Each row is a point on a landscape with many valleys, with its height.
From any point a ball rolls to the lowest of the 2 points nearest to it. It stops when none of these is lower. Distance is the straight distance between rows; heights are no part of it.
Q214 height 63.4: [ 31   7 -12  -3  18 -32   9  33   5   0  27  15  43  40 -15   8   8 -23
  13   3 -12 -24  46 -19  -3  12  25   7 -24 -13  -3  25 -45]
Q246 height 9.9: [  6  20   2 -22  -3 -33 -24  18  12   9   3  54  10 -47  35 -10 -16 -16
 -12   3   5  -9  11  29  27 -27  -9 -34 -42 -10 -22  -9 -37]
Q898 height 66.6: [ 28 -24   3   7   4 -21   2  23 -22  22  11  -3 -55   7  25 -32   4  12
  20 -47 -36 -35  19   5   5  36 -32  32  19  -7  10 -30  -8]
Q785 height 73.3: [  6   0  -9  39  52  -8  24 -38  -5   2  35 -33  -6  40 -12  -4  15  -1
 -13  17 -49  -4  -5 -11 -43  13   5   1  10  30  10  48  24]
Q549 height 53.5: [ 20 -18 -17  -9  -7 -13   1  91  -9   1  54  26   7  29  -8  14  11 -31
  15 -17  46 -17  16 -19  27 -17   4 -23  -3 -18 -18  -4  -4]
Q59 height 39.7: [-42  19  38  22 -51 -32 -15 -15   1   5 -28 -30  -2 -31   3   6 -38  47
 -71  53  10  61   2  86 -39  52 -23  10  18 -32  13  -4  -4]
Q910 height 38.0: [ 24 -46  17  41  -8  22  31  52  10  23  29  14 -10  24   9   6   2 -38
  22 -22  -5   1 -12 -33  35 -25  17 -37  10  21  34  -4  21]
Q416 height 66.1: [ 34  29 -18  -2   2 -20  10  12  -1  13  21  44  -5  -9 -21  14  29 -16
 -15   9  12 -31  31  -5  24  16   1  12 -31 -18  16   9 -33]
Q499 height 9.4: [-35   0  28 -10 -21   6 -18 -14  -1 -41 -40 -18 -19 -10 -32  -3 -30   8
  17   0  -7   9  31  -9  12  36 -12  57  -3 -37  -6 -41  -2]
Q726 height 49.7: [-10  -1 -13 -43  -7 -19  24 -16 -49   7   9 -22 -23   2 -37 -28 -35 -33
  33  16 -10  -8   4  24  15  73   1 -24  -7 -23 -18  16  -2]
Q39 height 75.7: [-14   9  23  17 -36  19 -36 -13 -39 -20 -23   1 -58 -35  -1  26  12   7
 -53  -3  35  28 -45   5   2 -19 -49  20  30 -18  -5  -2  28]
Q171 height 31.2: [ -5  19  11 -25  51 -28   4  22   3  53   5 -22 -26  30  14 -18  37   5
  22 -13 -31  44  24  32  -3  43  -4  38  11 -59   4 -16  12]
Q965 height 18.4: [ 32  30  -7  31 -62 -10 -40  10  42  13 -33 -13   1 -15  13  66  42   6
 -37 -35 -37  12 -34  30  17 -12 -10  -5  12  14  22   0   8]
Q26 height 33.8: [  5 -19  10  -3  27 -16 -28 -23  12 -11  -5 -39   4  -3  14 -16  14 -25
 -17   2 -11  -7 -11 -14 -45 -44 -22 -36  -7  14 -11  39  17]
Q748 height 55.1: [ 27  -5 -13  17  28 -11  15   4  25  32  43  16  12  16  25   1   6   3
 -29 -39  11   8  35   2 -42 -66  -8  68  32 -39  -4  -8  -2]
Q916 height 37.4: [ 24 -13  -3 -10  26 -39  23  28  13  57  17 -47  -6  31  -2 -48  -4 -16
   3  -4 -51  22   7  34 -22  57 -15   6  15 -32  21  -4  -1]
Q305 height 44.9: [ -1   9 -57  -9  23  15   2  25  31  -1   4  -4  43   7 -31  19  19 -19
  19  12   8  15 -37 -32   1  12   2   9  -7   9 -17  -7 -11]
Q339 height 54.2: [ 11   7 -17   7 -11  10  24 -29   8  43  14  30   8 -23  39 -14  12 -32
 -10 -25  33  -1 -15   4 -48 -66  10   6  14  10   5   1   3]
Q616 height 28.0: [-23  -1  25 -29 -25   0 -21 -29  -2  17  -4  -4  20  -9   9 -11 -22  -8
  25 -24 -15 -34  45 -18 -19 -45  29  27  25 -23   1  20   9]
Q704 height 64.1: [-12  17  22  -4 -12 -26  10  29  12  -7   8 -27  24   8 -20 -22 -23 -78
  74  -3 -72  16  24   0  58   5  22   0  23 -13  29  32  11]
Q598 height 52.3: [ 21 -55  31   2  23  -6  -6  51 -26  -3  34   9  -9   9  -6 -32 -33 -30
  29  -5 -22 -50  36  -5  16 -39 -12 -10  -2 -21   4   5  15]
Q528 height 7.9: [ -1  49  -6  10 -11 -27 -14 -10  17  20  39  19   5 -13  36  31   6 -25
 -59   7 -12  57   3  52 -11 -62  19  -3  27 -28  15  50  21]
Q494 height 21.6: [-29  -1  19 -31 -14 -11 -20   0 -25 -24  -6  -4  33   1  -9  -2   3  17
  13   3  32 -33  50 -28 -40 -15   0  32  12 -22 -22   4 -13]
Q272 height 26.3: [-25  -4  35  22  36  20  34   7  -4   5  29  -6  17  31  28  -7 -35  44
 -48  54  38   3  10  14 -58 -18  38  -2  14  14  -4   9 -15]
Q18 height 11.2: [  5  29  10  26 -27  -5 -27  24  14  19 -17 -17 -10  17  27  46  30  21
 -43  -1  15  46  -8  20 -25 -19  -5   8  12 -19  23   5  16]
Q223 height 53.7: [-32 -19  24 -18 -31   5  12 -10 -53  25   8  -9  16   5 -27 -37 -71 -25
  41  38   0 -13   7  29  15  30  19 -10   1   0   7  18  -9]
Q470 height 71.2: [ -3  16   4   3 -18 -16 -20  11   5 -59   7   3  -9  -1  -9  39  11 -12
  24 -68  24  34  12 -53  44 -30  -3  22   1 -14 -28  -6  29]
Q51 height 55.7: [ 10 -34  22  11  35  25 -29  64   6 -15 -30 -21 -18   6 -24  -7  26  46
   2   5  -7 -26   3 -22  27  35 -28 -33  -9  -9   0 -33 -15]
Q928 height 36.8: [-27  42  20 -34  47  22  17 -21 -35 -42 -10  35   2  38  47 -18  -1  38
  -9  50  29 -10  53 -14 -12   3  41  10 -24   8 -19  10 -23]
Q766 height 76.0: [-37  14  19   4 -38   4 -43   2 -14 -33 -24 -24 -17 -24  10  19   1  15
 -46  14  41  28 -50   3 -15 -13 -38 -33  -1  -7 -28 -40  15]
Q126 height 24.1: [  7  28 -28  37 -14 -19 -31   1  59 -12   5  18   0  -8  -4  78   2  13
 -15 -33 -38  24 -32  24  58 -15  12  -6  17  27   1   0  17]
Q20 height 33.3: [ -6  10 -34 -18   9  49   6 -40  17  37 -26  16  58  -5 -46   2 -19  -6
  38  31  33 -23 -11 -13   3 -19  29  21  -2   0  25  27 -18]
Q805 height 70.8: [ 23 -10 -10  17  22 -24   0  -9  23   3   4 -41  21  18 -30   9  21 -11
   9  -6 -70 -14  -6 -14  10   1  17 -27  11  16  45  44  18]
Q611 height 54.8: [-21 -26  10 -12 -12  46   4 -27  -5  -8 -19 -19  15  47 -37  19 -15  25
  55  -2  24  16  24 -38  19 -10  45  33  47  -7  11  17  34]
Q384 height 18.0: [  7 -29 -16  14   8  -5  -9 -18 -13  -5  -6  -5 -60 -41 -16 -12 -23  11
 -25  -1 -43   0 -46  33  36  29 -50 -49 -23  29  -7  -8  19]
Q258 height 73.2: [-42 -14  55   9 -32  15 -35   1   3 -56 -43 -56  -6 -23  19   1  -1   8
  -5  20   2  11 -30 -25  21 -17 -20 -28 -22  26   1 -17  18]
Q57 height 59.8: [ 14   4 -20  -8  10 -33   0  64  -1 -37  54  14  33  51 -12  32 -15 -19
  17 -25  11 -19  27 -26  25   2  37  30   0 -36 -35  27 -18]
Q58 height 9.8: [ 41  15 -15  30 -31 -16  -6   2  26  11   7  54  -7 -59  16  33  -6 -27
 -14 -47 -46 -16  -2   9  68 -24 -21 -12 -29  18   3 -14   5]
Q455 height 4.3: [-13 -34   4  41  23  33  26  24  12  23   7 -33 -11  34  -8   4 -27  40
  -3  19   5  42 -61  14  -1  12  15 -28  14  36  14 -18  22]
Q458 height 23.7: [-21  46  22   6   4 -47 -20  26  -4 -10  16  10  11 -38  36 -14  12 -25
 -60  36   0  45  11  30 -31 -14 -21  -6 -20 -43 -13   4  -5]
Q236 height 17.3: [-39  32  28  30 -35  -4 -23   0  19 -14 -18 -36   7  37  22  27  11   8
 -42  13  38  71 -38 -16 -41 -17  25  33  36   2  24 -17   9]
Q401 height 42.6: [-23 -31  20 -33   7  -2 -43  25 -35  -7  22  -6 -18   2  -4   2  -9 -30
  24 -27  -8 -18  31  -1  17 -65  -9 -19   9 -62 -13  18  34]
Q196 height 29.4: [-13 -21  21 -34  50 -24  -5   9 -16  -9   5 -26 -25   4  -4 -33 -50  32
  -9  34 -39 -37  12  31  11  -1 -10 -61 -13  -9 -13  17   8]
Q620 height 74.2: [ -6 -45 -12   1 -49  40   6 -40 -43  -5 -17  13 -26 -54 -28   8   4 -23
 -36  -5  41   1 -45  -9 -24   0 -48  36  28 -17 -19 -24  11]
Q411 height 2.4: [-22 -29  20 -23 -23   5 -19 -23  -9  -7 -48 -36 -29 -20 -13 -32 -46  32
  20   1   5   2  -8  40  -3   4 -11  22  28 -19 -12 -40 -11]
Q618 height 38.5: [-28  32  52  16 -38 -27   8  17  19 -33   0 -55  19  44  39 -14   0  -2
   0   7 -23  39  10  -7 -14   7  23  42  15  42  18  -9  15]
Q721 height 22.0: [  4  18 -30  -5 -53   6   8 -39 -12   4 -16 -29  26   5 -33  -5   3 -43
  36  -4   1   2 -50 -23 -14  52   1   8  -5  45   1  17  -1]
Q28 height 75.3: [ -8  -6  15  -8  -5  11 -32 -21  -3 -47  -9 -28 -43 -14   2  10  25  12
  17 -49   4  -4  -7 -37  25 -12 -30  -7  -3  -6 -36 -13  36]
Q115 height 68.0: [  9  16 -41  10 -11   0 -27  -4  35 -71  -9  13  54 -14 -21  41  44 -11
  31 -54  35   7   8 -78  23 -13  11  12 -10  -4 -39  -8   3]
Q493 height 23.1: [ 22  39   6  27 -10 -44   3  57   2 -28  23  11  -9  -4  31   7  62 -44
 -38 -14 -19   6  -6 -21  23  -7 -13 -19 -44  20   4 -17 -24]
Q373 height 64.3: [-19 -16  22  -1   0  33 -18  26  -8 -24 -41   8 -33 -38  24 -30  36  25
 -17  12  46  -5 -30 -28  22 -14 -30 -32 -40  17 -12 -59  -7]
Q526 height 20.3: [ -2 -49  -1 -39  14  10  27 -24 -42  16  21 -15 -76  18 -19 -35 -54  26
  29 -16   3 -24  -5  51   2  34   7 -18  23  -1 -25 -22   3]
Q159 height 61.9: [ 41  -8 -30  29  33 -16   3  36  62  -9  34  18  13  40  26  40  21  22
  -7 -52   4  17  24 -24  -5 -36  22   8   8  11 -35 -28  -1]
Q19 height 11.9: [  9  61 -34 -21  -2 -14  10  21  17  16   6  22  57   4  -7  -1  41 -64
  14  14  17 -11   4  -5  17 -22  41 -64 -42  38  22  31 -25]
Q742 height 43.6: [ -2  23  23  22 -32 -19 -18   9  36 -18 -22 -68  36  45 -10  30 -15 -13
  35 -13 -45   7  20  -9   3   8  37  22  42  30  21  10   7]
Q667 height 70.7: [  7   0  -9 -30  23   4  -7 -16 -38   1   8  41 -25 -44  -5 -33  47 -50
 -31  13  18 -25   1  -8 -22   4 -43  -2 -12 -46  -4   2 -12]
Q320 height 31.0: [ -4   3  12 -15  31  30  21  -2 -16   1  12  31   3  24  15   3  -9  60
 -23  56  41 -25  25  21 -17 -32  50 -16 -16  21  21  18 -21]
Q744 height 29.8: [ -3  20 -25  13 -31  44  24 -17  19   3 -17  28  60  27 -37  26   2 -25
  12  29   7  -9   0 -54  -6 -21  48  -3  26  34  51  44 -12]
Q287 height 48.7: [-27  -2  17  30  36   4  20  25  11  25  26   0  26   5  35 -33 -16 -18
 -28  31  19  56  -1  12 -33 -20  -5  46  14 -46  -3 -15  13]
Q782 height 74.8: [ 12  28   1 -10  27  -4  39 -30  -9  23  10  -6 -15  36   8 -34  29  24
   3  24 -22 -12  29   5 -52  44   9  28   7  19  23  28   0]
Q905 height 28.7: [-14   2  14  18   1 -19   1 -25 -27 -13   0 -22  -7 -28  30 -22  -5 -12
 -53  27  -3   5 -16  34 -52 -13 -32 -34 -14 -14  -6   8   4]
Q841 height 28.3: [-12  32 -11 -18  59 -32 -45   5  17   8  18   6  20 -13   7  -4 -13 -32
 -42   3 -51  27  24  17  -4 -41 -14  21   0 -79 -23  17  19]
Q751 height 21.1: [ 14  -7   3  50 -64   2   6  14   4 -21   5   7 -12  -9  12   8 -43 -13
   4 -25  -4   5 -49  10  32  11  -5   9   3  57  -1 -31  27]
Q465 height 19.0: [ -1 -29   2 -47  39   5 -18 -10  -6   0 -13   0   3  17  -6 -20 -24  19
  50  13 -13 -43  18  10  31   7   6 -36 -11 -15  -9  15   1]
Q702 height 58.5: [-25   4  25 -14 -10  -4  36 -10 -12   7  21   1  20  23 -11 -20 -43 -60
  63  22  -3  25  20 -15  28  -8  39   4   6  -1  22  19  16]
Q132 height 49.3: [ 15 -27  -4  35 -15  23   0 -36   4  13   1  31  11  -3 -21  50 -40  20
 -11 -20   5 -32   9   9  -9 -18  16  14  22  37  18  31   5]
Q529 height 8.4: [  3 -39  -6  -9  29 -19  15 -27 -53 -24  19   2 -70 -24 -21 -34 -29  -2
 -32   0 -12 -36  -3  45  -8  25 -27 -27  -4  15 -35 -11   2]
Q40 height 13.2: [  0 -45 -19  16  14  49  24  15  -7  26  14   2 -19  22 -16  12  10  13
 -12  19  35  33 -72 -16   1  -4 -33 -13  20   9  12 -20  21]
Q950 height 39.6: [  5 -31 -36  11  46   1  13   9   3 -31  25  -9   2  14 -39  12   9   3
  20   0   4  15 -30 -56  42  26 -14  -4 -20   3 -30   9  20]
Q675 height 15.5: [-16  19  24 -19 -27  -3   3  -6 -27 -41 -33   9   7  -2  -3 -29 -36  16
  44 -28  19 -12  52 -34 -14  11  -2  71  -2 -14 -21 -40  -2]
Q931 height 71.9: [ 29   6 -12   2 -17  -2   0  -9 -10 -10  19  16 -70   6  -4  14   9  26
  21 -61 -13   5  21  -9  37  41 -11  34  13  -1 -11 -33   8]
Q500 height 37.0: [-65 -17  40   3 -47 -15 -26  -2   4  30 -25 -22  25 -43  20  17 -15  16
 -74  36  21  44  -8  58 -57   5 -20 -12  33 -67  -9  29 -22]
Q449 height 60.1: [ 24 -24   7 -15   4 -14   0  41 -25  35  30  -5 -14  20  24 -44   6 -40
  11 -21 -22 -31  49   2 -21 -17  -8   2  20 -33  -1  -4  -8]
Q960 height 17.2: [ 25  59 -27  -7  10 -31   3  13  -1 -19  35  13  19  -3   6  11  63 -56
 -36   8 -10  -1  10 -22 -18 -35  13 -44 -33  22  10  22 -16]
Q599 height 76.1: [ 14  29 -21  10  49  -3  41 -46  32  28  -1   7  14  19  32 -24  18  48
 -15  11 -47  22  24  21 -46  38   1  49 -20  45   4  -2 -15]
Q446 height 60.6: [  0 -40  30   3  16   6  -8  37  -2 -50  -4   1  -9 -11  19 -22  11  21
  -5  14  31 -45   8 -35  -5  -4 -28 -43 -42   6 -11 -52 -23]
Q722 height 21.9: [-44 -10  12  13  -6  13   9 -17  -3 -10 -12 -43  10  24  20  -5 -16  42
 -37  35  20  32 -35  23 -55  -7  11  19  40   4 -14   2  16]
Q498 height 76.8: [ 11 -19   3  10  12  19 -24 -13 -26 -66 -28  12 -67 -19 -15  11  27  46
  10 -40  -7  -9   5 -36  39  55 -27  19  -1 -16 -32 -28  19]
Q254 height 17.4: [-16  32  32  22  -2 -22 -22  14  -4 -17  23  27   4 -33  27  29 -23  14
 -74  23 -11  43  14  32  15 -46 -11  -4   9 -21  12   3   9]
Q563 height 50.8: [ 15 -45  -6  -1   0  42 -21  10 -22  11 -34 -21 -24  -4 -35  17  15  27
   5 -18  10 -46  -6 -12 -11   7 -26 -31  18  -3  19   6 -13]
Q850 height 24.9: [ 13   3 -33   7   8   8 -20   1  29   9  -3 -13 -22 -36 -31  13  -4  10
  11  -6 -40  -7 -55   7  59  52 -21 -34 -21  10  10  20  -1]
Q630 height 57.1: [ 32  19 -47  -2 -24  12  16 -31   6  29  14  25  24 -33  19  -3  54 -57
   0 -28  11   1 -40 -44 -21 -36 -19  -9   2  18   2  -8  -4]
Q34 height 5.9: [  6  37 -33 -39 -37  -4   6   8   1  23 -18  35  30   6  15   3  32 -11
  30  -3  37 -34   5  -8   0  13  43 -46 -49  43  28   7 -30]
Q168 height 41.3: [-18  42 -11 -60  50  17  28 -33 -44 -30 -18  21 -11  28  -9   7   8  36
   9  48  42  10  24 -19 -10  36  17  32 -13 -39 -33   8 -13]
Q604 height 51.8: [ -7   7 -25  20  29  -9  -8  28  31  12  17 -25  41  16  17   2   1 -37
 -25  -2   3  52  20 -12 -52 -51   3  54  13 -53 -38   5 -12]
Q16 height 11.0: [-31 -63   8 -51 -14  28  23 -16 -29  12 -31 -41 -40  17 -29 -40 -65  34
  57   5  35  -6   2  49   7   3  26 -16  36   0 -12 -39   0]
Q802 height 43.4: [ -3 -21 -37 -23 -15 -17  13 -34   4  35 -34 -23  11 -27 -46 -27  -7   0
  -7  11   2  12 -24  46 -36  67 -32  19   6 -35 -14  17 -25]
Q703 height 83.4: [  8  36  27  -9  11 -13  22 -16 -30 -23  -1  -4 -26  -5   8 -21  43  -7
  -7  32 -44   3  16  -7  -3  54  -9  -8 -31  25  35  13  19]
Q205 height 46.2: [ 45 -17 -12  15 -27  -3  20  82   9  38  28  19  -8  23  -3  11   8 -32
   7  -3   8 -26   3   3  29   3  15 -31  -9  21  34 -15 -33]
Q284 height 53.1: [  5  31 -49 -16   8  50 -29 -29   5  20 -20  14   7 -27 -16  24  54   1
 -23  10  53   9 -28 -12  -7 -30 -13 -15   6 -16  -6  15   4]
Q99 height 37.1: [ -2 -11 -23 -38  -3  58  26 -47  -3  12 -42  28  27  -8 -26 -35 -35  13
  53  25   9 -37  22 -25 -11  36  23  34 -16  15  -1  -3 -19]
Q191 height 67.9: [ 14  -2  14  11   1 -27   9  14  26  49   1  -7  41   1 -22  -8 -21 -45
  29   5 -72   1  15  12  16  24  13 -11   2  -4  46  31 -16]
Q585 height 51.9: [-14   4   0 -13   3  46  24 -10 -26   0  10  -1 -25  45 -40  27  -8  19
  26  24  37  21 -26 -17  27  27  42  20  18  -2   4 -21  17]
Q311 height 34.7: [-22 -55  49 -44  -9  17 -24 -12 -31  -7  -3 -26  -4 -11  -2 -22 -46   3
  26 -42   0 -45  30  -6 -18 -55 -11 -11  39 -49 -30  13   8]
Q67 height 46.3: [ 35 -42   4  35 -10  -1  17  26  -4  11  20  33 -12   6 -19  15 -75  12
  13 -33  13 -65   9  14  11   3  11   4  -3  39  17   9 -11]
Q312 height 26.2: [-11  27  -3   9 -61  28  31 -26   0  -8 -21  14  37  10 -21  14   5 -42
  30   9  17  18 -19 -22   8   5  52  18   5  44  36  -1  -1]
Q251 height 68.5: [ 13  16  17 -25  17  -1  13  -2 -34   1  25  70 -28 -22   2 -19  37 -20
 -19   5  14   0  37 -20  10  -5 -17  45 -30 -35  29  -2 -10]
Q562 height 13.4: [  1 -29  31  45 -40  24   6   5   1  21 -11 -20 -33   9  -2  -6 -22  12
   5   2 -16  16 -34  21  -8  14   0   4  34  31  39  -8  19]
Q2 height 43.3: [ 28 -32 -10  -5  -3 -20  -6 -45 -18  -3  -7 -34 -17  13   4 -27  20  21
  12 -35 -16 -65   7   1 -39   0 -19 -40  -5  46 -32  -3  -9]
Q160 height 49.4: [-20   5 -60  13   7  39  -1  -2  13  11  26  19  36 -11   0  36  10 -24
 -25  24  34  48 -59 -19   4 -43  -8   1   6 -19 -13  17   7]
Q273 height 77.0: [ -3  33 -27  -5  35 -15  19 -31  38  15  -4  30  12  12  62 -18  17  59
  -4   8   2  14   0  21 -24 -10  27  11 -13  58 -19 -25 -22]
Q842 height 42.8: [ 11 -38  -8   9  10   9  37   7 -20 -20  -2  23 -12  27 -18  -3 -50  41
  19   9  -3 -66  10  22  -2  36  24 -19 -25  50 -14   3 -10]
Q921 height 2.1: [ 26 -13 -15  16 -15 -15  -4 -17  -2  13  14  59   4 -64  21 -13 -47 -23
 -21 -36  -7 -17  -1  34  35 -27 -22  14 -22 -10 -18 -16  -3]
Q762 height 65.2: [  1   4 -33  32  33  -9   0  33  63 -76  22   6  47  15  17  37  15   6
   1 -48  42  36  22 -47  10 -27  19  12 -16  11 -40 -19  10]
Q503 height 32.5: [ 15  -1 -30  37  18 -11 -23   8  17 -42   0 -42   8  -7 -32  11 -11 -10
  47 -24 -36   6 -37 -40  58  41 -12 -12 -13  22 -23  -7  22]
Q821 height 51.7: [ 21 -20 -18  16   6   9   8 -29   1  41  16  36 -11   0  26  16 -18   8
 -41  -9  18 -29 -16  19 -29 -35   4  18  25  17 -18  19   4]
Q816 height 33.9: [-19  49  31  17 -25 -16  31  20  -9 -15  -8  10  19  33  11  -8  -5   8
   0  25   7  29  21   9  -5  44  22  35  -9  19  42 -19   6]
Q148 height 2.2: [ 16   5  11 -42  24 -26 -12 -12   4  -2  -2  14 -22  -9   9 -20 -23  15
  62 -32 -49  -6  31   1  63  27  -3   4  -9   6  -7   2  -4]
Q124 height 20.7: [-13  29   9 -55   8 -33 -14  23 -15  10   4 -18 -42  25  21 -12  16  21
  36 -18 -25  27  21  32  30  21  -2  -7  -2 -21  -9 -27 -21]
Q473 height 78.8: [  8  31 -17   8  63   0   0 -13  36   8 -12  21  15  -5  24  -2  27  24
  20  23 -24  -5   6 -14  20   8  10 -21 -45  46   5 -21  -1]
Q973 height 13.3: [ 16  24 -19 -34 -20  -4  11 -26  -8   9 -12  19   4  -9   6 -44  47 -28
  44  -4  12 -31  11 -24  -5  43   4 -16 -49  49  -5 -12 -25]
Q570 height 32.7: [-30   9   1 -19  11 -10 -46  10  13  18  -1  21  41 -41  24   7 -36  -1
 -41  -1   3  26  13  50 -12 -47  -9  23   8 -71 -42  -7 -20]
Q774 height 38.7: [ 21 -14  16  -2  14  -9 -12 -25 -17 -31 -10 -49  15  20   9   0  33  17
   5 -41 -26 -57  12 -34 -62 -21  -3 -11  13  25 -16  44  18]
Q912 height 41.6: [-12  -6 -40 -23  18 -16   5 -14  24  65  -8 -41  22 -15 -15 -43  24   7
   4   7 -41  10   1  48 -33  80 -26  -8  11 -26   7  29 -16]
Q480 height 36.1: [-16 -47   6  -4  62  15  17  -6   2  14  -4 -50  16  36 -28 -23 -55  49
 -17  51 -30 -44  13  28 -32   5  -7 -38  20 -27 -24  36  -6]
Q105 height 58.4: [ 13 -11  15  20  47  -1  11  32  31  -9  30  33  -7  39  56   9  -6  31
 -20 -34  23  15  27 -26 -21 -29   7  52  -5 -33 -37 -22  -3]
Q560 height 23.0: [ 19  30 -32 -12  12 -48 -17  28  37  49  14  15  46 -21 -10   0   7 -40
 -16 -12 -20  12  22  22  -4 -15 -13  26 -16 -56 -13  26 -32]
Q872 height 18.7: [ -2  60   5  20 -33 -28  -6  31  10  -9  25  34 -16  -3  42  55  45 -52
 -53  -1   8  28  -1  24  22 -59  22  -1   3  -5  20   6  29]
Q86 height 27.1: [  6  10   2  45 -11 -22 -52 -11  25 -43 -10  -8   0 -30 -12  49 -21  12
 -23 -20 -61 -23 -16   3  27 -21 -16 -37  -6  34  -6  31  11]
Q294 height 39.5: [  2 -55   5  12  35  16  32 -14 -14 -24   1 -25  -3  27 -44  10 -64  56
  -3  51   9 -62  -3   3 -14  16  20 -41  -1  31  -6  38  -1]
Q976 height 47.1: [ 25 -52 -19   2 -17  20  11 -21 -32  13 -23 -18 -37  32 -16  23  22  29
   3 -20  -5 -82 -26  12 -26  27  -2 -53  -3  58  18  25 -15]
Q662 height 48.9: [ -8  -8  29  18 -20  22 -15 -10   9  -8 -29 -58  26  35 -32  54 -26  28
  45 -12 -27   1  21 -20  12 -10  14  33  41 -15  38  16  22]
Q911 height 17.0: [ 14  29 -34 -38   3 -33 -49  13  44   9   0  45  29 -47  17  -1  18 -27
  18 -17  -3  -5  23  22  36 -38 -12  -4 -32 -58 -44 -20 -36]
Q395 height 35.0: [-37   5  20 -21 -18   9 -27 -12   1  26 -21   3  15 -55  26  12 -15  28
 -54  18  67  29  -9  55 -49 -62   1  19  38 -64 -26   0 -20]
Q783 height 19.6: [ 22  22  -2  19  -6  -7 -24 -22  17 -21   1  31 -34 -37   5  29   5  13
   2 -17 -25 -28  -8   1  59 -36 -13 -53 -19  36  16  27  15]
Q764 height 45.4: [  1  -5 -29 -38 -25 -19   9 -18  -6   5   3  -7   4   5 -15  -4  -9  15
  11  -3  27 -19 -12  32 -20  35  -6   7  -7  -3 -32  14 -17]
Q118 height 55.5: [  3 -51  15 -26 -40  56 -13   5 -24  51 -31 -19 -10  20  -3  17  -6  -7
  39  -7  26 -57 -12  -1 -13 -34  12 -25  44 -13  22  30  -7]
Q406 height 25.9: [ 38 -49 -12  33  25  49  24  52  -9  11  35  27 -33  27 -11  10  25   9
  17 -15  18  16 -43 -43  41   6  14   0   5  16  18 -32  26]
Q456 height 29.7: [  5  29  30  11 -41 -23  15  14  27 -32  -5   9  29  16  24  -2 -11  23
  -3   7   3  -4   1   1   3  20  24 -16 -17  66   9 -30 -35]
Q316 height 41.9: [ 10 -18   5  18   5  26  33 -44  -2 -28 -13  -1  30   6  -9 -23 -28   1
  57 -13  -9 -28  18 -46   0   8  13  29  -9  46  13   8  15]
Q546 height 81.1: [ -9  40  11 -19  25  -5  13 -25   1 -11 -30  17  -4 -25  -6 -10  10   8
  16  67 -32  -8  17 -15  24  31   0 -43 -47  42  45  15  -8]
Q559 height 68.8: [-35 -43  62  21  15  42 -24   2   3 -48 -33 -19   2 -43   3 -37  29  18
  24  -9   9   0  -8 -55  27 -36 -37 -19 -32  29   9 -57  20]
Q717 height 18.6: [ 12  15 -49 -18 -42  -9  38 -32  15  43   0   9  32 -26 -11 -37  22 -51
  31 -24  10  -5 -34   0 -38  53   3   0 -13  40  -6 -12 -16]
Q592 height 46.1: [-23  40 -21 -52  14  47  16 -27 -16   6   6  42   5  18 -21  32  22  38
  11  48  45  36  -7 -17  18  12  38  29   4 -18  10   8   7]
Q998 height 43.2: [-37  -4  54   5  11 -12  -5 -10 -18   6 -25 -40 -33  -6  13 -32 -10  37
 -65  47 -13  62  31  55 -34  48 -18  21  15 -40  17  -9   5]
Q633 height 26.1: [  7  39 -14  21 -62 -33  14  -4  32  -2  10   5  11   6   0  22   0 -15
   8 -18  -6  16 -31  14  30  34  15 -12  -8  77  17 -23 -12]
Q116 height 72.6: [ 13 -24 -21  -7 -10  21  -4 -24 -38   4 -23  -2 -32 -54 -18 -33  49 -21
 -23  12  37  -8 -41 -24 -32  19 -61  17 -10 -31  -1 -23   9]
Q487 height 57.0: [ 18   3 -30   2 -11  52   5  -9  -7  47 -16  14  -5 -45   2  18  55 -42
  10  -2  30  17 -48 -12  32 -27 -22  -3  13  -4  32 -14  15]
Q242 height 27.2: [ 21  28  33  45 -37 -25  12  57   7  -2  25  28 -27   5  30  25  58 -50
 -42  -4  -4  53 -10   3  32 -11   4 -13   2   7  47 -25   4]
Q632 height 46.0: [-38 -12  33  10  49   4  18 -17  -1  17 -23  -8  -5 -10   7 -57  -2  14
 -40  47   6  57   3  16 -39  37 -15  33 -12 -56  -7 -30  12]

Call two points neighbours if one is among the 2 nearest of the other. Go from one point of each pair to the other, from neighbour to neighbour, staying as low as possible. Name the highest point that can't be avoided.
Q34 / Q528 | Q242
Q18 / Q921 | Q86
Q921 / Q455 | Q611
Q529 / Q411 | Q526

Write out the way that a ball takes from each point below.
Q898 | Q449 > Q598 > Q401 > Q311 > Q616 > Q494 > Q675 > Q499 > Q411
Q662 | Q742 > Q618 > Q816 > Q456 > Q633 > Q751 > Q562 > Q455
Q159 | Q105 > Q748 > Q604 > Q287 > Q632 > Q998 > Q59 > Q500 > Q395 > Q570 > Q841 > Q560 > Q911 > Q246 > Q921
